A landscape with many peaks, sampled at points; each row gives a point and its height.
A climber steps from a point to the highest of its 2 nearest points, and stops where none of them is higher. Distance is the straight distance between rows; heights are no part of it.
Q_40 height 59.4: [-24  24 -41  31 -16  -5 -14 -17  25  26  43   6   2   8  20 -32  43 -41
   1   6 -10 -25]
Q_703 height 29.7: [-13  29  29   3   1   8  67  19  29  -1 -31  18  39   4  -7   5  40  26
  38   1  35  24]
Q_743 height 65.0: [ -6 -13 -47  30 -15  -4 -33 -26  11 -18  21  56 -27   9  34 -22  -4 -41
  -7  -5  20  -7]
Q_560 height 26.6: [ -5  13 -22  23 -41  23  46   2  12 -22 -17  -7   9  34  26 -29  50 -37
   8  45  23  24]
Q_503 height 53.3: [ 17 -22 -13 -26 -15   6 -19  19 -31 -24 -17 -25  -2 -27   3   7 -35  -5
 -33  -3 -13   6]
Q_383 height 70.8: [ 13  16  40   7  -6  -1  43  45 -18  44 -60  -7  10   1 -41   0   1  50
 -22 -49  17  -8]
Q_963 height 55.2: [-14  -1  23 -41  40  42   6   2  -4 -33 -12 -50  62 -31  37  27 -24  -7
  42  13 -15  48]
Q_641 height 59.7: [ -6  15  10 -13   5 -26  54  61  49 -14   1   2   5 -47  -3  46  -3  -1
  -1  26 -16 -59]
Q_523 height 48.6: [-20 -34 -24 -29  20  -8 -64 -28 -30 -12  19  -8 -16 -21  -3   2 -27 -18
 -68  -5 -46 -27]
Q_9 height 9.4: [ 27  12  -6 -13 -41  18 -41  12 -58  45 -23 -58   7  10  -3  -2 -21  10
 -12 -23  -1  12]
Q_548 height 62.9: [-15 -15  15 -16  21   0 -66 -15 -31  34   9  26  -7   5  -5 -15 -20  19
 -41 -52  -9 -10]
Q_45 height 64.7: [ 47  11 -37  13 -14 -65  19 -20  27 -69  16  16 -68 -29 -36  27 -36 -21
 -12  58  11 -59]
Q_197 height 54.7: [-45  67 -17  -2  11   3 -21 -24   8  76  44 -40  39  17  19  19  46 -15
  31  -8 -30  -1]
Q_405 height 40.0: [-61   3  32 -42  70  36 -44 -37 -28  52  28  21  31   6  13  48 -21  25
  -5 -64 -13  33]
Q_589 height 30.6: [ 60  18 -24   7 -49 -53  16  -7  42 -49  25   1 -47   2 -17  48  14   5
  28  70  24 -49]
Q_757 height 69.2: [ 13  14 -27  -6 -16 -36  -3  13  30  -5  11 -22  -5 -18 -15  -3  16 -10
 -11  22 -19 -46]
Q_232 height 25.0: [-22 -10 -71  37  -5 -14 -15 -47 -23 -22  33  25 -52   3  -9 -33 -13 -70
 -60  16 -22 -36]
Q_956 height 61.4: [ 15  24  -8   0   6 -55  41  38  67  -9  21   5 -17 -46 -31  44  11  10
   1  24   0 -92]
Q_631 height 17.3: [ 21   3  -8  45 -36 -25  -7 -43 -18 -34  -5  13 -32  62   8 -52  22 -11
   3  42  32  17]
Q_972 height 47.6: [ 35  21 -41   3 -19 -36  -4  42  46 -18  19  39 -21 -63   6  39 -36 -19
  -9   3  16 -56]
Q_919 height 66.6: [-51   0 -13 -13   6  29 -32 -31 -28  64  39 -21  16  23  35  20  23 -22
 -19 -31 -26   2]
Q_747 height 33.0: [ 19   8  13   5  16 -44  17   4  49 -11  -1  35  -9 -16 -17  -1  30  29
   5   7  12 -29]
Q_4 height 55.9: [ 17  42  45 -17  13  19  71  32 -13  23 -59 -24  31 -24 -17  50 -41  51
  47 -31  27  42]
Q_324 height 44.5: [-29 -21  -3   8  -5  11   5 -24 -42  -5 -17 -23 -22  24 -30 -68  15  -2
 -62  22 -34 -13]
Q_249 height 70.2: [-33  -1  15 -19  15  34 -30 -28 -44  46   5 -29  27  21  17  -5  15   8
   1 -22 -20  22]
Q_52 height 63.3: [ 24  40 -46  -5  -3 -21 -63  13  26  24  45 -12  -1 -44   7  40 -17  -9
   2 -24 -22 -49]
Q_790 height 14.7: [ 29 -36  51  17 -18 -14  36  -9  13 -30 -33  25 -12  35 -14 -33  36  34
  33  26  28  27]
Q_50 height 57.9: [  5 -21  27 -39  -2 -13  66  52  36 -32 -10   9 -10 -25 -43  60   6  25
   7  48 -13 -65]
Q_205 height 53.4: [ 13   9  49 -43  29   2  57  47   1  -8 -42  -8  28 -46 -28  64 -38  52
  27 -17   1  16]
Q_294 height 76.4: [  2 -32  27  19   3  55   8  15 -54   8 -24  13  18  20  29 -28 -27  11
  24 -55  43  72]
Q_810 height 57.5: [ -12   -7  -30   -4  -10  -23 -100  -30  -23   59   56    6  -46   38
    7    4  -18  -16  -30  -26  -12  -35]
Q_384 height 19.7: [ 12  -8 -15   5 -19 -40  45  36  18  -4 -11 -13 -41  -4 -58   4  20 -10
 -47  35 -17 -78]
Q_374 height 44.9: [-89 -16  10  10   8  47 -20 -28 -29  76  56   4 -12  72  13 -16  48 -12
 -40 -27  -7   4]
Q_69 height 62.6: [ 44  -9 -25  -5 -30 -41  20  -6   5 -81   0  33 -59 -23 -18  24 -44 -12
  -9  30  11  -9]
Q_110 height 70.9: [-16  -2  17  -3  25  -6  13  36  -8  30 -42   6   2 -29 -47  -1 -16  10
 -70 -35 -12 -29]
Q_167 height 52.9: [ 15 -11  27 -48  48  36   6  -7 -43 -19 -22 -67  53 -22   7  11 -40  18
  19  -3 -20  40]
Q_751 height 46.8: [ 18 -46  11  -3 -10  26  58  -6  -9 -51 -45 -21 -19  15  -8 -21  11  12
 -11  40  14  29]
Q_550 height 54.8: [ -1  51   0 -11  14 -12  29  19  58  -2  18  -9  32 -29  19  20  23 -10
  30  35  -9 -21]
Q_544 height 53.1: [ 12  30 -19   1  23 -31  10  11  86 -32  45  25  19 -41  24  17  14 -13
  42  18  14 -45]
Q_41 height 56.0: [ 25 -44  47 -24  10 -20  51  45  41 -47 -12  30 -21 -11 -40  71  11  56
  42  36   5 -27]
Q_515 height 71.1: [ 13 -48  22  19   0  20  -9   1  11 -48  -5  27   1   8  21 -25 -11  15
  32 -16  25  78]
Q_539 height 12.5: [ 58  -5  23  -3 -49 -35  -3 -14  -9 -10 -32 -29 -28  30 -24 -24  17  41
  18  40   4 -12]
Q_763 height 10.5: [ 37 -16 -15 -13 -38   9 -29 -17 -60   8 -18 -64  -4  25  -3 -24  -9   8
 -11  22 -13  18]
Q_990 height 67.0: [ 73  26 -47   4 -31 -56 -45 -17  19 -37  29   8 -55 -19  -8  22 -33  -3
   3  34  21 -34]
Q_899 height 60.3: [-36 -12   3 -25   8  -6 -95 -26 -30  85  71  -1 -21  55   6  26   8  -5
 -31 -38 -13 -22]
Q_225 height 61.0: [ 28  17  42 -24  18  14  64   7  16 -27 -25 -49  53   9   6  29  22  24
  70  43   7  31]
Q_814 height 56.9: [-16 -12  33 -41  58   3 -41 -14 -13   4  -5  -1  27 -29  -6  11 -19  31
   5 -19 -40  16]
Q_347 height 59.9: [  6  31 -79  32  -4 -45 -11  13  51   9  65 -36 -25 -48   6   2 -28 -45
 -15  14 -14 -91]
Q_251 height 68.3: [ 17  -1  26 -38 -12  -8  82  38   1  -3 -23 -67  23 -13 -38  26  24  16
  12  62 -27 -40]
Q_667 height 62.7: [ -3 -24 -11   1  10  14 -64 -25 -18  -7  16  28   5  10  37 -12 -15  -6
   3 -24  -3  36]
Q_474 height 43.9: [ 21 -48  16 -15 -15 -11 -50 -28 -55 -17 -24  -6 -29  20  -5 -37 -20  29
 -25  -8  -6  16]
Q_849 height 58.0: [ 37 -17 -12   8 -33 -17 -67 -13 -27 -34  -8  36 -41  10  15 -10 -41   2
   2 -16  29  26]
Q_188 height 24.9: [ -5   1 -14  33 -50   9  34  -2 -17  18 -14 -15 -24  41   7 -58  40 -26
 -20  24   6   7]
Q_876 height 26.3: [ -4  13 -57  49 -19 -47  -6 -30   1 -10  19  13 -75   6 -24 -41  -7 -42
 -57  11 -14 -54]
Q_722 height 70.6: [  4 -47  49 -20  41  47  -5 -17 -68   7 -38 -24  34  12  -5 -27 -27  46
   8 -49  -1  58]
Q_200 height 28.1: [-17  18  12  22 -11  24  58   8  14   0 -15   2  35  19  18 -26  48 -11
  14  11  17  24]
Q_808 height 56.7: [ -7  36  15 -11  20  -4  16 -13  47 -11   0  -6  53  -5  13   8  38   3
  52  21  -5  14]
Q_33 height 76.0: [ -4 -56  43   7  15  29  17  34  10 -29 -30  41  -4  -3  -5 -10 -29  33
  40 -49  31  83]
Q_866 height 47.4: [-85  14  31   4  38  57 -16 -34 -29  60  27  30   8  70   7 -17  44  12
 -13 -41   2  19]
Q_587 height 62.3: [ 26  20 -62  34 -38 -23 -50 -24  11 -31  30  33 -39  13  39  -7 -21 -36
  20  16  36  13]
Q_371 height 56.8: [ -8  -7 -20   5  43 -17 -56 -30  33 -11  49  43 -11 -10  16 -13   5 -16
  -3 -10  -4 -30]
Q_719 height 54.6: [ 22  12 -41  12 -29 -36 -78 -11 -14  42  25 -12 -37  14 -23  -9 -13 -10
 -27 -13 -19 -43]
Q_378 height 16.6: [ 13  17 -19  27  -8 -17  18 -36  59 -62  13  10  -1  22  24 -22  33 -38
  26  74   6   0]
Q_464 height 18.3: [ 30  -3 -13  17   9 -64 -41 -53  24 -32  28  41 -35  11  -2 -32   7  -1
  12  31   2 -21]
Q_995 height 60.5: [-27  45  23 -27  49  14  42  16  49 -18  -7  -4  50 -50   7  37 -17   4
  39   9 -15  18]
Q_126 height 66.7: [-17 -31  28  13  27  11 -43 -35  22 -16   7  40   4  19  23 -27   5  10
  31 -10   7  48]
Q_449 height 51.1: [ 14  -6 -26 -20   9 -10 -33  21   0  -6   5   6  -1 -50  -9  12 -41   1
 -40 -24 -20 -15]
Q_749 height 52.7: [ 28   8 -46  16 -26 -52 -46  -5 -10  13  22 -28 -46 -14 -41   0 -21 -19
 -49  13 -38 -63]
Q_246 height 49.3: [  4 -17  -7 -19  26  -5   1  36  47 -44   4  42   8 -68   8  43 -50  -1
  17 -17   3  18]
Q_880 height 11.5: [ 56 -15  -2 -10 -57  -8   4 -10 -31 -16 -31 -68 -24  35 -14 -18   2  14
  -6  53  11   1]
Q_833 height 13.6: [ 51 -33  47  -5 -19  -9  40   0 -25 -21 -45 -16  -6  33 -30 -21  20  50
  24  28  26   7]
Q_252 height 40.5: [  5  -7 -56  27 -53 -21  17  15 -23  19  -9 -36 -42  15 -52 -19  -8 -43
 -70  24 -34 -38]
Q_723 height 42.1: [-36   6  42 -25  52  30 -29 -37 -36  34  -6  27  25  -1  14  30 -32  39
  40 -70   5  68]
Q_121 height 75.2: [ 54  11   4 -10 -43 -14 -23  23  -5   2 -13  -1   0 -11   6  13   1  22
  21  -1  22   5]
Q_636 height 58.2: [ 11  23 -66  27  -6 -46   9 -24  43 -13  55 -15 -24 -19   3 -18   6 -50
 -13  54 -16 -68]
Q_493 height 61.6: [ 55  -4  38 -35   9  -4 -24   8 -18 -14 -27 -35  28 -34  -1  33 -40  54
  43 -10   2  42]
Q_774 height 62.5: [-53  10   1  -5  57  40  13  -2  28 -22   1  27  39 -34  35  11  -1 -16
   4 -15 -12  34]
Q_209 height 62.8: [ 41  16 -37   9 -11 -66  14   9  47 -26  32   9 -49 -34 -32  21 -17  -9
 -15  36  10 -91]
Q_590 height 59.6: [  7 -33   1  -8  -1  40 -49   5 -24 -15  -2  18  21 -28  39  15 -44   3
   6 -36  15  50]
Q_199 height 67.1: [-69  31   1  -4  31  49  36 -16 -16  28   0 -31  54   2   5  -9  33 -30
  -8   0 -34  16]
Q_254 height 44.4: [ -3 -53  31  -7  11  24  78  23   3 -40 -41  11  14  -8 -23  -9   5  12
   6  17  16  16]
Q_663 height 58.3: [ 18 -14  -8 -22  -7  30 -74 -47 -29  -2  11 -54  31  44  45  -9   1 -15
  15  23 -18  35]
Q_143 height 60.4: [ 50 -22 -18   5 -34 -18 -18  -7   5 -55 -13  33 -29  -6   5   5 -40  -5
   4  14  16  15]
Q_828 height 70.3: [-36  37  11  -4   6  41  59  12 -22  38 -29 -37  48  -5  -1 -10  24  -2
  -4 -10 -11  18]
Q_710 height 46.2: [ 17 -40   3 -17  18 -17 -56 -37 -36 -26  -6  19 -40  -3  -8 -15 -27   7
 -42   1 -30  -9]
Q_971 height 64.5: [ 15  43  10   9 -49  23  42  36 -37  50 -36 -41  27  11  -2  -6  13   9
  12 -22  31  26]
Q_907 height 31.3: [ 16   6  47  -5  -2 -16  36  18  43   0 -19  28   8  -8 -20  16  33  47
  48   2  22  10]
Q_394 height 27.6: [ 13  14 -36  32 -29 -52   6  -1  15 -13   6  24 -58   3 -18 -22  -4 -21
 -22  15  19 -42]
Q_21 height 34.6: [ -8   9  19  -9  35 -34 -23 -15  23   7   6  32   4 -18 -21 -16  23  24
  -2 -20 -14 -42]
Q_830 height 67.6: [ 43  10  20   4 -45   1  45  55 -27  40 -51 -32   8  13 -25  13  -3  29
   2 -13  27  -5]
Q_12 height 19.8: [  7  -6  -9  21  -5 -36 -58 -62 -20  -9  22  50 -59  39   3 -48   3   2
 -11   4   5 -14]
Q_622 height 71.8: [ 34  24 -19  -7 -27 -24 -40 -18  19  -9   9 -14  -6   2   9  -4   7   1
   6  18  -7 -17]
Q_177 height 41.5: [-56  -2   8   5   9  39 -40  11 -68  83  22  21 -15  53  23  15  -6 -11
 -37 -71   4   4]
Q_794 height 47.2: [-36  55  -3  25  13  13 -10  22   5  64  -3  47  17  -4  -3   6  19  -7
   6 -70  17  -8]
Q_32 height 66.4: [ 21  38 -16  21 -37 -29  -1  20  12  53  -8 -18 -11   1 -22  -9  22  -8
 -16  -2  -9 -41]
Q_491 height 8.2: [ 11  26 -14  20 -62   4 -27  49 -42  61 -17 -25 -11   9   3   1 -18  -2
 -28 -37   4  -3]
Q_754 height 18.8: [ 23   6 -16  11 -32 -28  26  55   2   7 -32   9 -33 -13 -40  16  -9  -2
 -49  -7   7 -56]
Q_740 height 83.4: [ 36 -28  30   7 -16  29  50  24  -8 -20 -42   4  23  24   7  -2  -4  19
  48 -10  46  63]
Q_34 height 67.2: [ 42 -20  60 -23  14  12  21  -2 -59  22 -50 -29  20  10 -28 -31 -13  66
  19 -39  21  42]
Q_201 height 18.4: [ 13  -4  -6  49 -31 -46 -10 -45 -34 -23  -5  45 -61  49 -22 -57   1   2
 -20  16  21  -4]
Q_238 height 77.8: [-33  15  -5  11   9   2  60  39  27  10 -17  15   4 -30 -32 -24  22  -4
 -44  -5  -5 -40]
Q_389 height 45.4: [ 63 -21   4 -29 -20   8  -5  37   4 -41 -12 -17   0 -39  11  48 -61  23
   7  16   6  18]
Q_959 height 51.0: [-10 -56  64  -6  54  16  72  10  66 -62 -13  15   8   3 -19  33   4  37
  81  25   8  57]
Q_920 height 52.4: [-14  -4  10 -24  44 -44   9 -15  49 -39  29  -3   9 -35 -25 -23  14  -8
 -17  56 -40 -57]
Q_570 height 61.3: [-14  32  -8   9 -22  47  15  27 -40  49 -26 -22  27  -2  25  22  -9  -8
  13 -44  33  42]
Q_902 height 56.2: [  6  -3 -40 -23 -26  30 -60 -30 -42   4  22 -65  10  19  37  12  -7 -36
 -12  27 -31   9]
Q_625 height 50.7: [ 29 -53  24 -45   9  32  27   1 -39 -36 -35 -72  27  -9   1 -16 -29  20
  -6  16 -20  26]
Q_954 height 74.0: [-22  12  14  -1   7  15  58  29  -1  18 -32 -32  17  -9 -27 -17  26  -1
 -27  12 -21 -13]
Q_435 height 50.8: [ -3  -6 -50 -13   5 -16 -47 -25  -7  10  39 -25 -33 -24 -21   8 -34 -37
 -49   9 -57 -60]
Q_468 height 15.7: [-15   1 -19  10 -21  -5  62 -10  33 -44  -2 -10  -5  12   5 -26  48 -40
  -2  81  -6 -15]
Q_850 height 66.2: [-51  23 -17  50  15 -19 -28 -29  29  64  61  36 -17  29  -7 -58  59  -4
 -20 -19   1 -63]
Q_938 height 56.4: [ -1 -44 -11 -24   1  49  -7  13 -29 -37 -21 -13  14 -39  32   6 -48 -16
 -15 -23  -5  46]
Q_654 height 54.4: [-23  -3 -29   0  36 -26 -11 -28  31 -21  35  14 -16 -26  -3 -26  11 -22
 -26  23 -32 -53]
Q_370 height 46.5: [ 12 -30   8 -11   9 -14   5 -49 -17 -41 -20 -14 -23  20 -33 -50  14   6
 -41  35 -38 -15]
Q_613 height 62.4: [-50  17  -8  30  19  15 -12 -29  13  28  37  44   1  27  12 -52  63 -17
 -12  -9   2 -20]
Q_327 height 21.2: [ -5 -15 -32  19 -16 -15 -54 -64 -67 -17  17  34 -58  50  16 -30 -14 -32
 -35  12  -5   6]
Q_889 height 52.3: [-37  13  29 -25  49   8 -31 -52   9   4  18 -11  52   8   9 -17  33  23
  15  -1 -34  13]
Q_483 height 30.5: [ 16 -16 -10  13 -17 -34  52 -10  34 -52  -2  30 -48   8 -22  -5  23  -5
  -4  64  18 -35]
Q_750 height 61.2: [ 15  36 -67  18  -8 -32 -35  32  40  31  45 -37 -16 -55 -25  18 -28 -34
 -34  -9 -35 -69]
Q_612 height 68.8: [ 18  23  26  33 -19 -53 -27  31  -2  61 -17  40 -24  20 -31 -36  10  30
  -9 -39  28 -33]
Q_947 height 48.7: [ 32 -38  12 -32  -1  11  19 -27 -22 -58 -31 -43   7  20  -7 -26  -2   3
  -5  50  -6  18]
Q_17 height 69.7: [-72 -15 -10  -8  28  65  17 -37 -22  24  23 -38  34  38  41 -14  39 -40
 -21   7 -26  24]
Q_802 height 36.4: [-38  26  20 -12  64 -25 -55 -31  21  40  39  39  15 -16  -8   5  16  21
  11 -49 -10 -30]
Q_675 height 22.5: [  8  -8 -60   9 -25  -5 -48 -45 -38 -40  22  14 -48  11  25  -2 -36 -55
 -22  22  -5   7]
Q_283 height 63.1: [  8 -38  21   6   3   8 -49 -50  -7 -35  -3  10  -4  35  19 -50  11  10
  21  24  -7  38]
Q_297 height 38.9: [-31 -41   7   9 -13  37 -50   1 -84  42   4  19 -24  40  30  -5 -35  -2
 -39 -50   9  14]
Q_621 height 44.1: [-39  38  35 -17  65  24   5 -28   2  13 -16  16  44 -15  11  22 -30  40
  62 -48  -3  77]
Q_731 height 49.9: [-47   8  33   6  39  29 -28 -49  -3  24  24  24  33  50  13 -30  51  12
  25 -17   1  18]
Q_168 height 57.0: [-29  38 -32   9   5  -5 -11 -17  36  32  45 -42  46  -5  21 -10  47 -41
  25  21 -33 -12]
Q_478 height 46.1: [-16  41  48 -15  54  -2  28 -16  31  -5 -34   6  46 -19  -8  23  -7  49
  67 -15  -2  62]
Q_669 height 54.0: [-24   6 -50 -23  -7  25 -62 -26 -13  39  60 -70  32  16  38  36  17 -41
  10  19 -46   1]
Q_506 height 17.5: [ 33   9 -32  18 -16 -41 -19 -49  34 -62  24  28 -22   9  10 -18   8 -29
  17  59   9   2]
Q_476 height 65.8: [-12  49  35 -29  16   6  88  27  21  10 -17 -53  48 -21 -24  36  24  11
  28  42 -17 -14]
Q_868 height 50.9: [-28  72 -47   9  15  -6 -18  14  30  72  36   0  35 -18  16  43   7 -25
  16 -53   0 -21]
Q_61 height 60.6: [  5 -38   8 -11  10  25 -51 -63 -41 -18   0 -25  24  62  37 -48  11  -7
  15  14   5  43]
Q_49 height 79.0: [ 59 -14  18   4 -53   7   5  38  -9 -19 -26  -1  -5  13   7  14  -5  28
  41  -7  49  50]
Q_342 height 5.8: [ 20   7 -27  23 -70   6  -1  37 -23  -7 -18  19 -32  20  14 -11 -10 -29
  -6   5  39  15]
Q_602 height 74.1: [-20 -23  14 -15  26  45   6  -9 -52  19 -28 -34  39  12  15 -15 -18  12
  -7 -34   1  36]
Q_531 height 59.8: [ -5 -36  19 -30  40   0 -79  -8 -21   0  -1  19   2 -26   9  11 -32  25
 -19 -52 -25   9]
Q_127 height 73.5: [-50  16   2  23  34  -2  18  -3  23  30  10  22   2  -6 -37 -37  45 -12
 -46 -11 -24 -49]
Q_258 height 43.6: [ 30 -24  11 -27 -22   1  34  38  16 -50 -21 -15   0 -32  14  34 -19   4
  20  31   4  10]
Q_128 height 38.2: [-52  23   9 -23  73   1 -63 -33   7  46  42  38  17  -8  22  50  -6   9
   5 -69 -10  -4]
Q_187 height 81.2: [-25 -26  28   9  36  44  19   7 -14 -13 -16  22  23  -7   9  -4 -23   9
  18 -53  17  73]
Q_588 height 42.4: [-79 -18  -4  10  10  28 -12 -20 -27 103  61 -26  -9  57 -10  11  29 -18
 -57 -30 -41 -18]
Q_878 height 59.5: [-37  -9  -9  -6  63   2 -20 -20  44 -17  42  52  18 -41  34  12  -7 -21
   8 -24 -15   1]
Q_673 height 52.8: [-40  80 -28 -10   9  11   5  -3  15  57  24 -26  52 -22  25  37  18 -33
  32 -20 -21  16]
Q_687 height 65.6: [-21  -4 -16   3  28  22   1   0  41 -51   6  20  31 -25  43   8  -1 -32
  17  20   6  32]
Q_35 height 48.5: [ -3  -9  56 -19  51  12  48   9  53 -41 -20   4  36 -26  -8  36  -9  33
  77   5   9  65]
Q_282 height 47.3: [ 35   1   2 -22  10  10 -18  38  20 -32  -8   0  27 -53  22  49 -55   8
  27 -23  10  42]
Q_306 height 69.9: [-22  16 -13  48   3 -26  -6   4  15  56  16  20 -21  23 -29 -46  42  -5
 -37 -11 -12 -63]
Q_524 height 46.4: [ 60   7 -20 -15 -30 -18 -17  53  32 -30   5  12 -18 -52   9  57 -41   2
   2   7  10 -18]
Q_943 height 51.3: [ 13 -15  37 -30  29  -7  30  47  35 -30 -16  27  11 -60 -21  59 -37  29
  26 -23   3  11]
Q_367 height 68.7: [-18 -15 -26  24  -1  18   4  11  28 -40   9  55  -4 -19  33  -7   1 -29
   7 -11  21  22]
Q_985 height 23.7: [-12  -8 -51   5 -14   2  -9 -26 -17 -48   9  -3 -27  -4  17 -15 -18 -64
 -46  39 -14  -5]
Q_679 height 20.8: [ 17 -27  27 -18 -16 -25  52  21  -1  -8 -34 -29 -24   7 -68   3  20  27
 -31  28 -23 -57]
Q_171 height 42.3: [-27 -14 -23  14 -23   8  16  14 -24  29 -14 -40 -19   2 -35 -34   9 -23
 -69   9 -42 -22]
Q_716 height 76.9: [-17   4  22  19  10   2  -6  14  16   7   3  49   2  -8  -1 -20  15  14
  15 -38  23  17]
Q_346 height 58.8: [-13  45  42 -16  31  15  35 -24  16  -5 -15 -54  73   5  17   1  39  12
  64  38 -17  27]
Q_638 height 69.0: [ 53  29 -38   8 -48 -54 -63 -31 -12 -22  23  -9 -40  18   0  -6 -19  -9
  -6  38   5 -20]
Q_497 height 74.9: [-14  -4  41  -9  15 -20  43  24   8  14 -45  15  -6 -19 -59  -6  11  52
 -31 -27  -7 -28]
Q_764 height 66.9: [-19  -9  15  -7   9  13 -26   6 -39  41 -18  -4  -7   1 -38 -27  -6  11
 -60 -43 -20 -18]
Q_960 height 57.8: [-37  16  32 -21  63  36  57   8  22 -33 -27 -25  75 -39  18  35 -33  -6
  47  24 -15  62]
Q_175 height 72.9: [-31 -11   0  -4  16  63  13 -29 -19 -24   5 -52  51  15  34 -26  23 -40
   2  36 -16  36]
Q_803 height 65.1: [ 56  34 -51  -6  -9 -51 -58   0  51 -16  48  -7 -19 -43  16  31 -20 -17
  12  18   4 -59]
Q_186 height 50.2: [ 22 -44  29 -19   4  46  87  53  -8 -32 -27 -27  20 -13  -3  32 -39  17
  35 -14  28  60]
Q_708 height 64.6: [-10  42 -10  26 -34  27 -27  32 -27  61   4  17  15  13  41   9  -1  -6
  16 -52  30  36]
Q_480 height 44.3: [-57  12  -4  28  -7  31 -14  13 -22  61   6  39  -4  25  22 -12  14 -18
 -30 -58  12  -2]
Q_403 height 58.4: [ 32  29  12 -24  -7  24  28  34 -16  10 -35 -38  46 -25   3  56 -38  25
  40 -25  27  52]
Q_166 height 41.4: [ -2 -28  -8  -5  -2  23  54  44  29 -50 -17  27   2 -41  10  17 -19 -24
  -8  18  14   0]
Q_257 height 63.0: [-35  59  36 -22  29   6  98  27  47  -9  -8  -2  52 -40   4  58   7   8
  47  35  -5  -7]
Q_129 height 51.5: [ 21   7 -45  27   4 -44   7  -7  79 -31  32  52 -27 -26   7  -4   7 -15
  14  17  26 -52]
Q_390 height 72.4: [  3  19  29  39 -10 -26 -14  15  12  33  -8  67 -11  29 -10 -46  38  26
  16 -28  31  -5]
Q_869 height 53.9: [ 14 -49  48 -14   7  -1  55  17  68 -63  -6  27  -5  -4 -19  52   9  42
  77  41   9   6]
Q_314 height 75.6: [ -9  -4  15   8  25  58  25 -21 -17 -20 -14 -30  59  32  42 -32  20  -9
  32  18  13  62]
Q_440 height 39.9: [-55 -20 -43  26 -26  27 -15   6 -30  80  40 -19 -24  38 -14  -8  22 -52
 -63 -16 -37 -28]
Q_160 height 60.1: [ 28  35 -55  41 -40 -28 -57 -18  22  19  37  22 -16  13  32 -10  13 -31
  22  16  24 -17]
Q_375 height 31.7: [ 35   7   2   7 -25 -42  30  23  42 -20  -5  18 -35   6 -20  22  27  18
  11  39  17 -41]
Q_635 height 72.7: [-18 -14  -6  20 -14  11 -16  24   0  11  13  67  -8 -12  23  -4 -11 -21
   0 -54  29  18]
Q_417 height 39.5: [ 34 -47  10  18 -50  -5  35  21 -56  -5 -48  12 -48  34 -18 -29 -11  24
 -29   7  42   0]
Q_997 height 6.9: [ 21   4 -11  31 -60 -19 -28  23 -34  28 -17  19 -39  26  15 -18  -1  -2
 -29 -17  15  -8]
Q_796 height 49.2: [ -8  58 -20  24   0 -19 -15  26  29  52  24  22  10 -22  10   3  26 -12
   3 -38  23 -29]
Q_917 height 63.2: [ 12   9  51 -22  -1   2  89  32  24 -10 -31 -38  31   9 -17  55  38  34
  63  38   9 -13]
Q_864 height 42.0: [  2 -55  26   8   2  10  51  43  19 -49 -22  58 -22 -19  -2   5  -6   9
   7  -8  25  28]
Q_456 height 23.4: [  3  -1   1  26 -44 -22  13 -10 -12   0 -22  -3 -36  41 -31 -53  40   4
 -28  26   9 -24]
Q_44 height 64.3: [ 44  13  54 -31  -5   4 -15  -3 -38  23 -32 -42  33  -5  -8   5 -14  62
  28 -27  19  39]
Q_707 height 49.1: [ 22   1 -39   7  -3 -24 -31   9  12 -11  10  32 -33 -44   3  14 -34 -28
 -33 -18   6 -42]
Q_460 height 34.5: [-42 -23 -13 -40  32  23 -70  -7 -21  36  46  25 -12  -1  34  53 -22 -17
 -32 -52  -5   0]
Q_361 height 78.9: [  9 -12  20  17  -1  59  28  10 -39   2 -29 -24  41  24  28 -22   1   6
  38 -12  36  70]
Q_766 height 21.9: [ -4 -15  20  11 -13 -22  36  -4  -1  11 -30 -15 -28  18 -58 -45  31  24
 -52  14 -24 -51]
Q_637 height 41.7: [ 30 -32  25   8 -33  -5 -15   4 -45  -5 -35   8 -31  30 -17 -40 -16  39
  -7 -17  23  20]
Q_909 height 70.7: [  3  16   7   2 -36  -3  67  38   9  23 -20 -58  13  -4 -32   8  39   7
 -17  33 -20 -32]
Q_277 height 38.8: [-25  -1 -76  48 -39   1 -10  12 -23  46  30 -39 -32  22 -27 -16  -3 -66
 -66  10 -45 -30]
Q_39 height 47.8: [  6   1  29  -7  22  48 103  34 -10 -22 -45 -42  53 -11   2  44 -22  19
  51  14  28  47]
Q_273 height 53.0: [  0 -24   5 -16  10  48  57  39 -16 -19 -30 -32  33 -35  26  22 -46 -12
   2 -18  11  43]
Q_599 height 63.4: [-49 -16   8 -39  25  18 -63 -36 -28  75  68 -33   3  41  16  38  15  -8
 -35 -26 -36   3]
Q_207 height 16.1: [  2 -31  26  30 -16   2  20 -35  -5 -44 -25  21 -23  52  -5 -67  33   5
   3  43  19  32]
Q_13 height 68.4: [ -1   1   3  34 -36  22 -31  22 -40  32   2  51 -10  29  32 -22 -11 -12
  16 -46  47  38]
Q_925 height 29.1: [ 11 -18  -5  33 -28 -21  31  -8  15 -45 -11  46 -42  11 -10 -34   7 -16
 -18  21  18  -9]
Q_269 height 54.5: [-10  12  35 -38  46  -7 -14 -15  13 -14  -2 -28  55 -24  -3   7  -5  31
  31  10 -36  14]
Q_644 height 36.5: [-19 -29  -6 -26   0  39 -66  -3 -49  36  17  10 -10  18  36  39 -44 -11
 -22 -57  12  25]

Where does a climber stop that starts at each point below?
Q_588 | Q_497
Q_417 | Q_602
Q_166 | Q_602
Q_644 | Q_238
Q_876 | Q_45
Q_766 | Q_45
Q_468 | Q_45
Q_723 | Q_45
